Each row is a point on a landscape with many valleys, with its height.
A ball rolls from a point to whichever of its 5 nearest points has the largest drop for the distance, and stops where none of them is lower. Distance is the straight distance between rows; heights are no part of it.
Zug height 424: [ -7  15 -27   4  13   5  31 -27   9  12  -2  11  -7 -35 -13  10   0   0
  -8 -41  22]
zud height 438: [-18  21 -37  11   4  11  28 -36   5   9  -2   8  -2 -25 -14   4   2   2
  -2 -28  13]
kobov height 673: [-32  33 -32  28   7  -1 -11  -2 -20 -13 -17  14  -1  31   5 -20   5  16
  21  18 -59]
Des height 767: [-41  46 -73  17  20  23  22 -48   2 -27   1  39  -9 -19 -23 -13  -9  -1
   7 -12   8]
gal height 234: [ 33 -43  53 -30 -17 -14 -15  29   3   8  -5 -24  -5  16   8  19   6 -11
 -16   1 -11]
rel height 103: [ 35 -20  27 -16   5   2   1   2  13  15   3 -32  13 -10   4  18  -1  -4
  -6   4  24]
Nakav height 422: [ -9  11 -25  12 -10  -2  16 -13  -2   8   5   5  10  -9  -5  -6  -1   1
  14 -15  14]
nuzi height 771: [-42  37 -66  18  19  27  31 -52   8 -27   6  37 -13 -27 -23  -5 -11   2
  -2 -21  16]
rut height 327: [  5 -30  33   7  -5  -6  -8  18   6   5   3  -9  -8  15   2   7   3   3
  -3   8  -3]
Bese height 640: [ 46 -55  71 -46 -33  -6 -40  35 -11   6   4 -29 -13  12   3  27  -2 -22
  -8  17 -20]
garos height 411: [ 12  -1  -1  -9  17  -5  17 -18  12  11   4   2  -1 -44 -13  21  -9  -3
  -8 -24  42]
Sodat height 882: [-28  41 -46  22   8  23  12 -24  -3  -6  -1  19   8  -4  -9 -23   2   6
   4  -6   7]
susif height 270: [  8 -32  41   3 -17  -3 -31  21  -2   3   0 -25 -11  30   6   4  12  -4
  -7  18 -16]
niz height 518: [ 48 -49  63 -54 -27  -3 -12  31  10   4  12 -31  11  -6  16  22  -7 -26
 -20   7  31]
dem height 531: [ 42 -33  41 -30  -7  -4   1  17  13  12   0 -30  16   5  12  15   5 -10
 -15  -1  15]
Debaf height 736: [ 47 -42  59 -51 -17  -7 -14  35   5   7   4 -24   7   3  14  21  -2 -21
 -22   2  13]
Pem height 221: [ 36 -26  28 -30  -6  -2  -4   1  19  19   0 -38  15 -13   7  18   1  -6
 -24   1  38]
zot height 296: [ 28 -23  30  -7   3   9   8   7   9  17   5 -21  11  -1   4  11  -3   0
  -3   2  13]
sifub height 591: [-35  25 -47  21  10  25  28 -41   8  -1   1  16  -6 -22 -16  -2   0   6
  -2 -23  16]
bal height 559: [ 40 -42  57 -41 -14 -12 -10  34   8   6   2 -23   7  12  11  16   0 -19
 -19  -3   6]
nad height 233: [ 50 -41  51 -54 -25  -5 -12  25  14   8  10 -35  15  -5  17  21  -7 -20
 -19   7  37]
naboz height 539: [-18  26 -21  16   7 -19 -17   9 -18 -11  -7  13  -7  20  16 -16   8   4
  13   9 -35]
Fus height 588: [ 43 -49  65 -45 -23 -12 -26  34   1   7  -1 -25  -7   9   6  24  -1 -20
 -16   5  -8]
rino height 394: [ -4   4   6   8   0 -17 -28  21 -24 -19   6  -4  -8  31  10  -8  10  -8
  24  24 -30]
zarop height 97: [-43  42 -42  31  18  10  -1 -15 -16 -17 -18  38  -9  15  -8 -24 -10  23
  24  18 -54]
buv height 535: [-38  37 -37  31  12   8  -8  -8 -16 -14 -20  23  -4  25   0 -24  -4  26
  22  22 -60]
godev height 460: [-10   9 -19  13 -10  -8  17  -5  -4   8   7   8   7  -2  -4 -13   2  -2
  11 -11  10]
Ras height 716: [-31  45 -38  24  26  14  10  -7 -13 -13  -6  38   2   9   1 -27  -5  14
   8  -3 -23]
fuv height 709: [-40  36 -59  19  11  28  21 -45   5 -14  -1  28  -9 -21 -16  -8  -6   3
   1 -16  16]
Zisu height 556: [ 31 -34  36 -48 -22  -1  10   0  43  24   2 -31   7 -42  12  32  -6   0
 -33 -17  52]
binu height 325: [ 29 -14  17 -13  10   2   3  -7  15  17   2 -28  13 -21  -2  21  -3   0
 -14  -1  35]
Vipe height 340: [ -3  -9  15  11  -2  -9 -35  23 -16 -14   7  -9 -10  29  10  -3   9  -7
   7  24 -19]
Tovud height 540: [ 48 -35  41 -44 -15  -7  -7  19  13  13   4 -35  16  -1  14  16  -1 -17
 -20   3  32]
Rifuz height 516: [ 42 -35  36 -49 -23  -8  -6   7  19  13   3 -41  15 -14  16  23  -5 -13
 -24   2  40]
duz height 507: [ 27 -19  23 -24  -2   0  -1 -10  29  20  -1 -29   6 -31   2  24  -4   2
 -31  -4  48]
sagez height 712: [-32  49 -46  22  33  20  16 -15 -13 -18  -5  47   7   6  -7 -27  -7  10
  13   1 -26]
Sudab height 396: [ -6  -3   4  13  -1 -18 -28  17 -13 -17   2   0 -15  20  10  -7   7  -4
  12  23 -15]
ber height 733: [-40  35 -58  20  17  32  39 -48  14 -17   3  32 -12 -26 -23   1  -7   2
  -1 -31  17]
let height 391: [ -3   4 -17   9  -7  -4  17 -11  -1   9   8   5   5 -14  -7   2  -3   0
  15 -11  12]
fopi height 443: [-17  18 -32  15  -7   7  19 -28  -2   9   1   8   3 -17 -10  -5   3   5
   1 -19   9]
tobuk height 357: [ 13  -2  -6  -3  11  -5  13 -16   4  11   4  -7   1 -34 -12  18  -8  -1
   3  -9  25]
zitof height 326: [ 12 -32  39   1  -9  -1  -5  20   7   5   1 -16  -3  17   5  11   7   4
  -5   5  -7]
Gug height 687: [-32  36 -30  26  16  -1  -9  -2 -17  -8 -19  23  -4  21  10 -20   5  19
  12  10 -50]
tolo height 279: [ 12 -30  37   0 -25  -4 -41  25 -11   0   2 -28  -7  38   5  -4  15 -12
  -4  21 -19]
vumid height 219: [ 19 -43  47 -13 -29 -11 -29  23  -3   4  -4 -29 -10  26   4  11  13 -12
 -11  11 -20]
dak height 831: [-31  46 -55  25  22  26  16 -28 -11 -17   3  36   7  -4 -15 -25  -7   7
  10  -3  -2]
razi height 515: [-19  22 -21  17  -2  -5   7   5  -4  -4   3  20   6   6   6 -20   6   5
   5  -7   1]
sor height 482: [ 19  -6  16 -17  14   5  12 -13  26  13   2  -9   4 -44 -11  25 -12   2
 -22 -14  55]
Rofid height 469: [-12   2   2  12  -3 -18 -18  18 -10 -12   6   6 -12  12   9  -8   6  -2
   6  16 -13]
kefod height 339: [ 30 -48  54 -25 -40 -13 -44  34 -11   6   3 -31  -9  32   3  13   7 -23
  -3  15 -24]
Romut height 362: [  7  -1 -15   3   3  -8  17 -21   1  13   3  -2   1 -29 -12  14  -4  -4
  11 -13  21]
tera height 426: [  3  11 -21  -2  18   1  29 -28   9  12  -3  13  -2 -39 -15  16   0  -4
 -12 -40  27]
Vam height 749: [-30  39 -29  20  19   5   7   1 -13  -5 -10  28   3  10   4 -26   5  16
   4  -2 -23]
Sasi height 692: [-31  41 -29  27  25   9   3  -5 -11 -10 -14  31  -3  10   2 -25   0  20
   5   3 -27]
lag height 116: [-15  17 -13  16  -1 -14   0  14  -4  -7   1  18   0   7   5 -16   6   3
   4  -3  -6]
gubep height 477: [ 38 -36  49 -33  -8  -8  -3  24   8  10   0 -24   7  12  10  14   5  -9
 -16  -3   1]
giki height 799: [-26  38 -32  20  11  14  11  -5  -9  -5  -1  22   9   4   0 -24   5   8
   0  -6  -3]
Fom height 408: [-10 -14  15  13  -6 -13 -11  18  -2  -6   7   3  -7  10   8  -2   3   1
   7   9  -1]
sonom height 786: [ 48 -46  71 -54 -20  -8 -23  42   3   2   5 -27   4   2  13  23  -3 -25
 -19   5  14]
dobep height 423: [ -4   1 -11  12  -9  -7  17  -4   2   8  11   6   7  -8  -6  -6   0   3
  12  -8  11]
gadul height 425: [ -6   9  -5  11   2 -19 -27  18 -28 -19   2   0  -9  29  14  -8   9  -8
  22  21 -34]
tife height 344: [ 38 -23  32 -23  -1   0   0  10  10  14   2 -32  16   1   6  17   3  -3
 -16   2  20]
Nura height 398: [ 28 -36  48 -18 -10  -7  -5  24   9  12  -2 -24   1  15   7  14   8  -8
 -11   0  -2]
rur height 615: [-21  31 -22  19   8  -4   5   4  -8  -5  -5  24   4   8   9 -24   6  10
   0  -4 -15]
savu height 388: [ 23  -9   9 -13  17  -1   8 -14  16  14   3 -17   1 -39  -6  22  -8  -1
 -11 -10  38]
tiko height 532: [-26  25 -44  18   2  17  18 -31   1   5   1  11   1 -14 -13  -9   1   7
   1 -16  13]
vezet height 530: [-45  40 -52  38  11   2  -5 -19 -17 -24 -21  40 -10  26 -16 -34 -14  23
  29  25 -58]
sirov height 380: [ 34 -50  57 -31 -28 -16 -26  27  -3   8  -3 -26 -10  16   6  16   4 -15
 -10   5 -18]
nide height 651: [-28  36 -31  25  21   0  -3   1 -15 -10 -18  22  -4  16   9 -21   7  17
   7   5 -37]
Mupab height 545: [ 29 -23  30 -39 -12   2   2  -6  41  20  -1 -31   6 -35  10  26  -6   2
 -34 -10  50]
dotov height 641: [-37  39 -36  34   7   6 -10  -9 -21 -17 -16  23  -3  31  -3 -29  -3  20
  29  27 -61]
difi height 304: [ -1 -26  26  12  -9  -8 -27  20  -3  -6   5 -15 -14  22   5   3   9   1
   3  20 -10]
kiv height 587: [-22  21 -20  20   5 -14 -17   9 -24 -13  -8   8  -3  32  16 -18   6   3
  22  17 -53]
Bomam height 386: [ -4   6 -25   6   1  -1  22 -29  -3  13   0   3  -1 -26 -11  11   1  -1
   0 -25  12]
Peper height 802: [-32  40 -53  21  14  28  15 -35  -1 -12   0  22   2 -10 -15 -18  -7   6
   5  -5  11]
vig height 537: [ -7  -4   4  16  -7 -17  -1  16  -5  -7   9  12  -2   3   2  -9   3   0
  13   3   1]
tutek height 336: [ 16  -7   3  -3   7  -5  14 -12   3  14   7 -12   5 -23  -6  14  -4  -1
   8  -1  21]
zazag height 773: [-34  51 -43  22  29  22  15 -15 -13 -12  -4  40   5   5 -11 -28  -7  14
  12   1 -14]
belo height 480: [ 35 -30  30 -41 -16  -5  -1  -3  33  21   2 -37  10 -29  10  25  -3  -1
 -31  -8  50]
feb height 487: [-17  19 -32  12  -9   3  18 -17  -4   6   6   8   6  -6  -4 -12   2   3
   4 -13  10]
dudak height 328: [ 16 -36  41  -5  -9  -6  -7  20   9   8   1 -20  -4  16   5  11   6  -1
 -10   6  -9]
Miv height 526: [-39  43 -37  28  26  11   7  -9 -13 -16 -14  42  -3  10  -3 -24  -3  21
  14   7 -43]
venof height 434: [-22  23 -15  16   1 -12  -3   9  -8  -6  -3  20  -2   8  10 -22  10   6
   2  -3 -13]
gemir height 637: [ 42 -50  43 -60 -38  -7  -8   9  29  15   7 -41   6 -31  18  34 -11 -12
 -24   6  46]
raku height 382: [ 13 -16  13   6   0  -1  13   5   5  11   8  -6   7  -4  -4   5  -5   0
  13   0  10]
Beb height 563: [ 43 -52  73 -41 -40  -6 -47  38 -15   8   4 -32  -9  19  -2  21  -3 -28
  -2  20 -24]
bub height 578: [ 49 -34  52 -50 -16  -7 -11  24   8  10   5 -27  15   0  13  15  -1 -21
 -20   1  23]
fov height 798: [-32  56 -64  20  29  23  19 -31 -11 -24   0  39   7  -4 -16 -25  -7   4
  18  -3  -3]
bifas height 334: [ -5 -21  21   8  -6 -11 -21  21  -3  -8   6  -5 -12  15   4  -2   7   0
   0  17  -6]
piva height 757: [-34  54 -61  23  30  17  20 -27 -15 -25  -6  54   6   4 -18 -29 -12   8
  23  -2 -29]
Lis height 356: [ 19 -22  28  -2   2   0   8  11   8   9   6 -16   9   3  -2  10  -2   0
   3   6   8]
ganu height 466: [-13  10  -9  13   1 -20 -21  18 -20 -21  -1   8 -13  18  15 -11   9  -3
  15  17 -27]
nuzem height 379: [  2   4 -21  -3   8  -5  23 -22   2  13   1   2  -7 -32 -14  15  -2  -1
   3 -26  23]
lakab height 624: [-34  22 -44  15  16  31  41 -46  15  -3   0  23 -11 -29 -23   0  -2   4
  -4 -34  19]
Tufub height 292: [  4 -26  26   7 -16  -4 -37  20  -6  -6   4 -22 -12  34   6   2  11  -5
  -2  24 -15]
Vadoz height 527: [-23  25 -18  14   8 -14  -7  11 -15  -9 -12  17  -6  13  13 -18  10   9
   3   4 -24]
toso height 253: [ 28 -16  20  -9  10   2   6  -3   9  14   5 -25  11 -14  -1  15  -3  -1
  -3   3  26]
kozo height 614: [-41  41 -47  40   7   4 -10 -11 -17 -25 -20  33  -6  30 -10 -33 -10  25
  30  29 -60]
noda height 492: [-13  10  -8  11  -9 -11   6  11  -2  -4   6  15   4   3   2 -14  -1   2
   9  -9   3]
libu height 479: [-25  19 -40  13   4  17  31 -38   8   8  -1  12  -4 -27 -15   4   3   6
  -7 -32  14]
punof height 306: [ 23 -14  13  -8  11   1   8  -7   7  11   9 -20   6 -21  -4  17  -6  -2
   2   0  24]
valop height 433: [  1 -15   8  11  -3  -8  12   7   0   2  15   2   4   2  -3  -1  -7   1
  14  -1   9]
Zilo height 658: [-35  47 -43  22  32  15  13 -14 -13 -19 -10  47  -5   8 -12 -28  -8  17
  16   5 -39]
pur height 293: [  8 -34  35   3 -12  -5 -19  19   7   1   2 -21 -12  23   5   8  10   0
  -6  12 -11]
Savok height 453: [ -1 -17  15  13  -6  -9   4  15   1  -1  13   3   2   4   0  -3  -3   4
  11   3   4]

Two balls start at each pair of points below. Name the first point that both come to, or write -.
rino, Fom: susif
ganu, Savok: susif
godev, nuzem: Romut

For each start below, name the point where the ball stops.
kiv: vumid
Rofid: vumid
garos: rel
